A landscape with many valleys, sampled at points; each row gives a point and its height.
From any point a ball rolls to the lowest of the 2 points nearest to it. It stops when none of these is lower. Distance is the straight distance between rows; heights are no part of it.
<813> height 5.16: [126  87  74 148 141 126 100 124  74 168 156 118 110 108 113 123 110 163
 110 169 139 125 151 123 100 164]
<1017> height 5.75: [116 158 197 161 145 154  98 135  77 142 126 129 131  92 132 135 121 124
 160 155 156 118 148  81 139 145]
<441> height 2.55: [130 156 117 123 145 126 161 144 152 110 119 120 159 115 153 144 125 124
 154 120  87 133 129 131 128 131]
<196> height 6.51: [124  70 138  85  88  99 119 116 107 132 187 117  62  80 137 156 127  88
 115 125  57 143 127 134 111 115]
<275> height 4.14: [157 166 160 134  84 113 102 121 118  97 170 112 102  82 138  94  88  95
 124 160 141 174 134  92 135 122]
<711> height 2.63: [149 140 208 105 111 115 122  93 175  97  85 143 148 134  90 124 178 100
 132  80 132 120 105 143 154  65]
<327> height 4.33: [156 127 120 112  90 108 160 130 148  76 150 100 113 123 167 131  95 103
 107 131  92 128 135  93 127 115]
<1009> height 2.77: [114 128 185 103 151 128 147 131 126 133 104 157 145 108 125 180 196  98
 172  87  69 111 109 150 140 114]
<173> height 5.63: [105 128  93  97 166 149  89 112 132 113 151 100 153 155 123 137 155 125
 153 120 111  67 125 127 155 139]
<1108> height 5.03: [ 86 134  91 170 148 176 126 177 111 157 135 110 100 143 128 138  99 157
 157 147 167  81 149 107 137 169]
<185> height 4.40: [143 117  79 154 176 128 100 118 161 158  68 125 153 162  83 103 154 190
 114 126 191 110 138 161 125 113]
<1028> height 1.64: [134 173 200  61 118 103 171  98 120 103 107 179 181 155 151  96 151  92
 120 112 113 193  78 126 122 127]
<363> height 4.15: [113  89  69 171  89 148 128 161 110 185 151 134  65 117 115 128 110 138
 119 115 163 143 122 162 125 130]
<477> height 2.82: [133 140 212 129 100 110 136 146 103 141 130 170 107  83 132 149 162  93
 147 112  97 184 114 150 135 110]
<387> height 5.55: [121  62  45 161 128 117 109 130 149 157 149 126  90 109  80 153 173 164
 125 113  92  98 147 194 119  96]
<619> height 6.23: [118  63 131 136  79 118 107 123 128 144 179 109  52  93 116 176 158 105
 111 103  84 101 130 147 122  91]
<783> height 6.04: [106  54  21 117 123 126  96 109  96 134 192 107 105 153 117 125 121 143
  76 145  93 100 145 158 115 137]
<75> height 4.09: [ 90 135 125  62 165 150 141 145 104 151 143 156 148 139 169 155 152  92
 171 106  93 145  96 136 128 163]
<20> height 3.89: [131 136 172 142  87 150 104 121 144 107 142 105 103 117 114 136 135  96
 141 105 155  94 125  96 155  99]
<712> height 3.24: [103 119 118 158 132 153 147 183 100 206 105 181 104 132 129 145 159 139
 149 104 152 156 114 180 126 145]
<636> height 3.32: [148 103 159 121 130  84 161  99 122  96 105 111 144 145 141 147 133 149
  64 131 108  99 144  91 109 122]
<217> height 2.07: [142 174 230 102 105 109 149  96 144  93  84 182 170 153 119 109 159  94
 124  92 140 178  87 144 151  92]
<779> height 5.71: [ 85 130  92 121 205 152  92 126 110 118 153  97 155 139 134 152 136 150
 167 160  90  48 161 109 134 170]
<575> height 6.07: [144 173 122 146 118 121 139 146 115 143 133 147 137 112 151  94  94 130
 130 152 143 209 125 136 120 145]
<511> height 3.72: [127 102 158  45 107 101 138  83 126 116 113 147 130 197 124  97 167 110
  72  87 145 137  78 133 125 117]
<765> height 3.30: [120 114  69  90 138 119 154 151 153 113 153 121 116 122 175 156 117 114
 146 119  45 133 127 149 118 134]
<480> height 0.91: [153 207 159 175 116 132 165 142 140  87 113 134 177 121 160 104  70 132
 132 167 151 167 143  89 137 146]
<114> height 5.69: [109  86  25 106 133 143  76 104 122 129 175  97 119 186 108 101 127 137
  87 132 149  93 125 150 142 136]
<612> height 2.98: [122 145 175 113 146 132 173 108 102  79 111 124 182 151 187 141  87 119
 116 146 121  97 141  43 113 161]
<973> height 5.65: [131  58 118 132 144 111  90  85 112 141 104 121 131 181  91 116 152 167
  55 127 178  89 136 128 120 120]
<870> height 3.98: [133 113 125  51 157 105 130  90 118 146 111 154 175 187 118  91 177 138
  90 116 147 148  91 150  94 150]
<504> height 6.46: [148 110 114 118  82  99 142 142 117 127 169 128  79  78 157 126  87 101
 108 139  83 189 129 135 107 119]
<556> height 4.47: [117 143 115  84 184 131 131 117  95 137 148 122 165 125 181 122  94 133
 147 165 107 146 141  91  95 185]
<633> height 6.40: [165 124 171 160 114  88  91 100 124 133 140 105 111  56  76 121 148 141
 112 155 120 138 159 127 110  96]
<121> height 3.80: [151 119 167 125 126  89 163 114 127  74 127 106 134 105 168 154  98 121
 105 154  70 113 158  70 107 124]
<202> height 5.64: [145  88 169 113  85  94 114  99 143 125 128 123  92 122  90 127 163 117
  85 105 132 126 117 144 124  80]
<644> height 4.92: [ 90 165  51 146 185 166 146 165 153 136 140  94 144 154 140 128  84 173
 176 174 113  84 155 120 121 189]
<152> height 2.49: [156 150 207 108 100  86 129 116 128 120 113 174 131 109 104 104 172 102
 117 111 110 195 103 167 123 100]
<8> height 3.05: [103 142 111 184  91 172 124 187 124 171 152 125  58 113 119 136  98 127
 153 126 171 135 129 134 152 128]
<606> height 5.14: [138  58  53 177  99 128 112 134 154 176 121 144  76 116  62 120 155 165
 113 103 152 130 123 206 114  79]
<768> height 4.13: [140  76 110  82 119  80 123 105  76 178 160 155 106  85 105 102 129 124
  94 154  96 196 117 177  75 152]
<1083> height 1.30: [140 164 153 114 152 141 133 122 169 133  62 170 184 159 105 106 166 129
 150  92 168 151 101 169 143 108]
<574> height 2.34: [111  98 159  91 165 117 120 108 121 130 109 138 149 145 106 161 199 128
 129  95  92  77 114 141 133 117]
<507> height 3.18: [106 144 190  92 136 150 111 123 114 128 141 132 134  95 133 159 161  74
 184 104  94 119 107 115 154 118]
<7> height 1.98: [146 192 108 149 157 138 125 136 143 111 123 102 172 104 132  91  87 149
 153 173 144 135 149 100 128 157]
<197> height 3.31: [145 134 163 111 126 128  89  75 193  74 112  99 154 143  79 127 162 109
 132 100 133  71 127 119 158  72]
<509> height 5.88: [145  96 120 139 119 135 107 102 143 117  92 118 128 193 117  93 108 152
  62 123 216 105 131 102 139 115]
<21> height 2.61: [121 199 166 107 133 157 167 116 134  98 101 148 198 156 165 115 106  96
 158 113 148 152 100  94 149 147]
<191> height 2.93: [113 160 190 174 102 166 142 161 161 117 113 133 114 114 132 175 129  97
 172  92 139  97 130 114 171  95]
<601> height 1.76: [108 142 190 184 124 159 156 173 140 150  68 162 119 147 136 173 146 130
 150  82 167 115 121 135 161 105]
<917> height 4.51: [ 88 124  34 143 156 161 143 177 126 171 155 113  96 135 137 136  88 167
 159 151 118 124 140 147 124 172]
<252> height 5.38: [167  63 144 143  93  77 120  99 135 137  95 145 102 140  82 110 143 153
  49 118 165 144 130 161 106  87]
<485> height 1.95: [129 168 108 132 157 141 164 150 173 132  85 145 178 155 133 135 147 140
 155 103 131 131 110 156 131 131]
<1084> height 4.74: [123  86  41 157 142 141 106 143 145 189 101 150 115 151  75 110 154 180
 126 109 179 130 120 199 118 117]
<111> height 2.19: [115 161 175  62 125 133 148  93 110  99 120 142 166 163 151 114 135  85
 131 101 131 136  78  85 140 132]
<811> height 3.96: [ 96  99  36 104 151 135 148 165 123 170 160 136  99 125 169 150 103 140
 152 134  64 149 132 171  99 163]
<190> height 6.28: [164 123 145 164 135  81 113 124  87 151 136 134 117  48 112 115 117 151
 112 182 110 189 162 136  92 127]
<1090> height 3.68: [144 148 118 128 113 135  82 130 118 108 180  88 103  75 126  94  85 109
 152 177 133 126 155  95 130 142]
<852> height 4.17: [140 121  94 103 177 111 114 104 146 142  97 138 179 163 101 105 176 164
 111 119 145 124 121 162 110 134]
<430> height 5.09: [146 115  51 139 108 125  98 121 153 105 165  78 106 117 110 109 112 134
 119 147 119 100 144 129 133 120]
<798> height 5.49: [158 153  61 142 130 116 130 142 183  94 153  82 128  90 127 119  97 140
 154 152  76 127 153 131 128 120]
<301> height 5.44: [117 139 153 171 134 171 108 145 113 129 120 113 116 140 122 128 112 135
 150 135 193  70 143  83 153 144]
<357> height 1.63: [110  81 137  99 163 115 123  93 128 111 101 126 155 198 126 155 178 146
  79  99 123  63 128 124 133 118]
<615> height 2.70: [ 98 153 149 184 129 156 190 202 122 173  80 185 122 153 161 164 130 143
 143 102 146 156 117 153 134 142]
<638> height 0.65: [123 142  51 155  96 146 153 187 178 157 142 126  81 115 113 128 125 127
 165 102 119 163 111 192 143 110]
<874> height 5.48: [ 91  96  91 122 187 136  80 120  80 164 164 116 126 111 119 154 161 149
 151 155  97  84 150 139 120 159]
<257> height 4.65: [154  93  65 122 119  91 120 114 128 121 163  97 113  99 113 116 114 148
  95 154  82 139 146 145  97 127]
<837> height 0.97: [107 176 121 191  93 178 148 193 170 147 112 128  84 149 114 125  98 132
 167 105 186 140 115 150 174 117]
<28> height 3.63: [129 124 116 132 122 126 116 153  97 186 132 163 114 100 109 115 152 124
 139 121 146 187 112 180 117 140]
<223> height 4.35: [155  91 121  85 138  64 121  84 106 135 146 118 134 105 102 103 140 155
  78 164  94 159 135 149  83 140]
<632> height 4.70: [138 164 144  84 157 100 152 115 122 107 144 136 163 105 197 113  64 118
 140 171  84 193 141  91  86 162]
<842> height 6.76: [130 112 134 215 108 121 149 169 122 144 125 118  78  72 136 166 106 150
 135 146 114 121 170 123 120 114]
<999> height 2.60: [125 166  90 151 101 160 146 174 209 123 111 121 111 147 110 128 129 122
 167  82 150 124 109 167 174  97]
<60> height 3.53: [123 145 179  84 143 128 147  66 120  47 121 109 191 153 140 138 120 106
 131 136  95  61 127  52 133 137]
<1092> height 6.24: [143 148 106 165  82 122 150 170 115 136 155 135  83  89 168 114  56 124
 124 162 124 210 144 133 120 139]
<362> height 5.11: [161  92  99 174 110 100 136 121 125 145 106 129 118 135 113 108 117 168
  67 142 167 145 139 132 105 116]
<439> height 6.57: [154 147 151 204 117 121 109 137 141 129 120 107 110  71 104 142 125 152
 140 149 139 109 166 113 129  99]
<405> height 3.92: [138  86 134  92 114  94 111 123  93 183 143 173 101  81  78 112 184 115
 121 121 103 180 108 209  86 135]
<727> height 4.88: [ 90 105  70  96 120 170 133 155 122 140 153 119 110 191 156 139 126 108
 122  92 138 103  95 130 151 145]
<864> height 3.99: [126 118 202 119  99 141  57  80 173 111 123 111 115 129  76 133 166 102
 136 100 176  87 125 110 150  60]
<339> height 6.05: [121 164 127 117 147 153 159 130 153  48 128  99 176 128 182 145  60 115
 177 167  81  63 162  61 127 165]
<359> height 2.87: [117 151 126  69 129 157 141 117 156 110 108 144 162 191 135 114 155  87
 142  71 160 127  72 129 159 117]
<322> height 4.77: [138 115  79 192 117 133 124 155 106 168 125 123 103 121 107 105  92 172
 110 152 187 146 149 138 119 141]
<539> height 3.35: [121 112 114  71 122 126 169 128 156 116  95 158 157 207 157 125 163 112
  95  71 138 132  79 147 119 129]
<270> height 4.16: [ 88 111 150  72 180 131 136 115  77 129 144 136 142 131 190 169 116 116
 143 143  74 115 136  87 105 172]
<918> height 2.02: [119 182 176 135 156 163 156 114 147 111  54 160 214 176 131 131 137 121
 161  96 174 117 106 116 151 130]
<733> height 3.25: [156 174 207 143 125 113 123  97 119  92 111 124 166 105 122 112 120 118
 125 151 147 135 135  84 141 118]
<802> height 2.15: [135 154 168 152 110 130 162 137  99  94 120 126 140 133 179 125  75 116
 108 153 154 134 143  63 131 148]
<808> height 2.80: [146 158  92 153 152 142  91 132 123 105 154  81 135  99 123  98  87 151
 161 197 147  89 175  85 121 171]
<1045> height 5.94: [125 174 167 169 133 138 132 160 106 151 120 150 130 101 137 132 124 127
 162 134 144 167 129 131 146 132]
<505> height 3.65: [159 172 221 113  84  99 119  84 128  81 150 112 130  81 114  99 119 100
 118 147 119 162 120  90 140  99]
<342> height 2.62: [125  82 167 123 122 111 116  81 129  82 109 110 123 179 123 143 145 138
  57 118 140  59 138  82 132 105]
<584> height 4.43: [ 97 129 104 101 139 155 132 151  96 158 149 134 120 141 159 133 113 112
 144 121 136 139 103 125 131 164]
<597> height 5.42: [119  94 117 124 155 131  97 113  78 165 132 123 132 146 113 118 145 147
  98 133 169 111 128 118 119 150]
<746> height 5.93: [124  56 123 145 107 114 122 116 121 142 137 120  87 137 113 167 161 136
  78 107 114  90 139 140 124 101]
<103> height 6.18: [177 155 156 153 112  84 122 121 114 129 127 150 141  87 108  87 129 142
 103 164 131 214 132 154 110 120]
<210> height 6.95: [129 140 124 185  90 136 180 184 154 115 118 124  88 106 158 166  99 127
 137 119 103 126 146 124 139 111]
<835> height 5.32: [109 113  70 116 134 165  86 126 142 137 141 106 115 172 110 120 145 134
 131 104 159  86 119 145 157 124]
<826> height 5.80: [143 171  79 129 143 134 140 142 171  67 146  82 148 110 166 118  57 134
 167 183  83  95 166  88 123 157]
<1014> height 3.70: [ 94 136 158  61 153 147 114 126  83 131 166 134 121 101 171 153 120  75
 181 125  80 132 112 100 137 153]
<215> height 2.66: [144 156 189 153 134 141 135 110 143 100  64 140 171 159 121 117 124 128
 122 115 187 120 126  97 152 111]

For each start below, name the point where the ball stops.
<1017> => <1083>
<727> => <357>
<826> => <601>
<387> => <1028>
<746> => <837>
<783> => <601>
<644> => <1083>
<973> => <837>
<632> => <357>
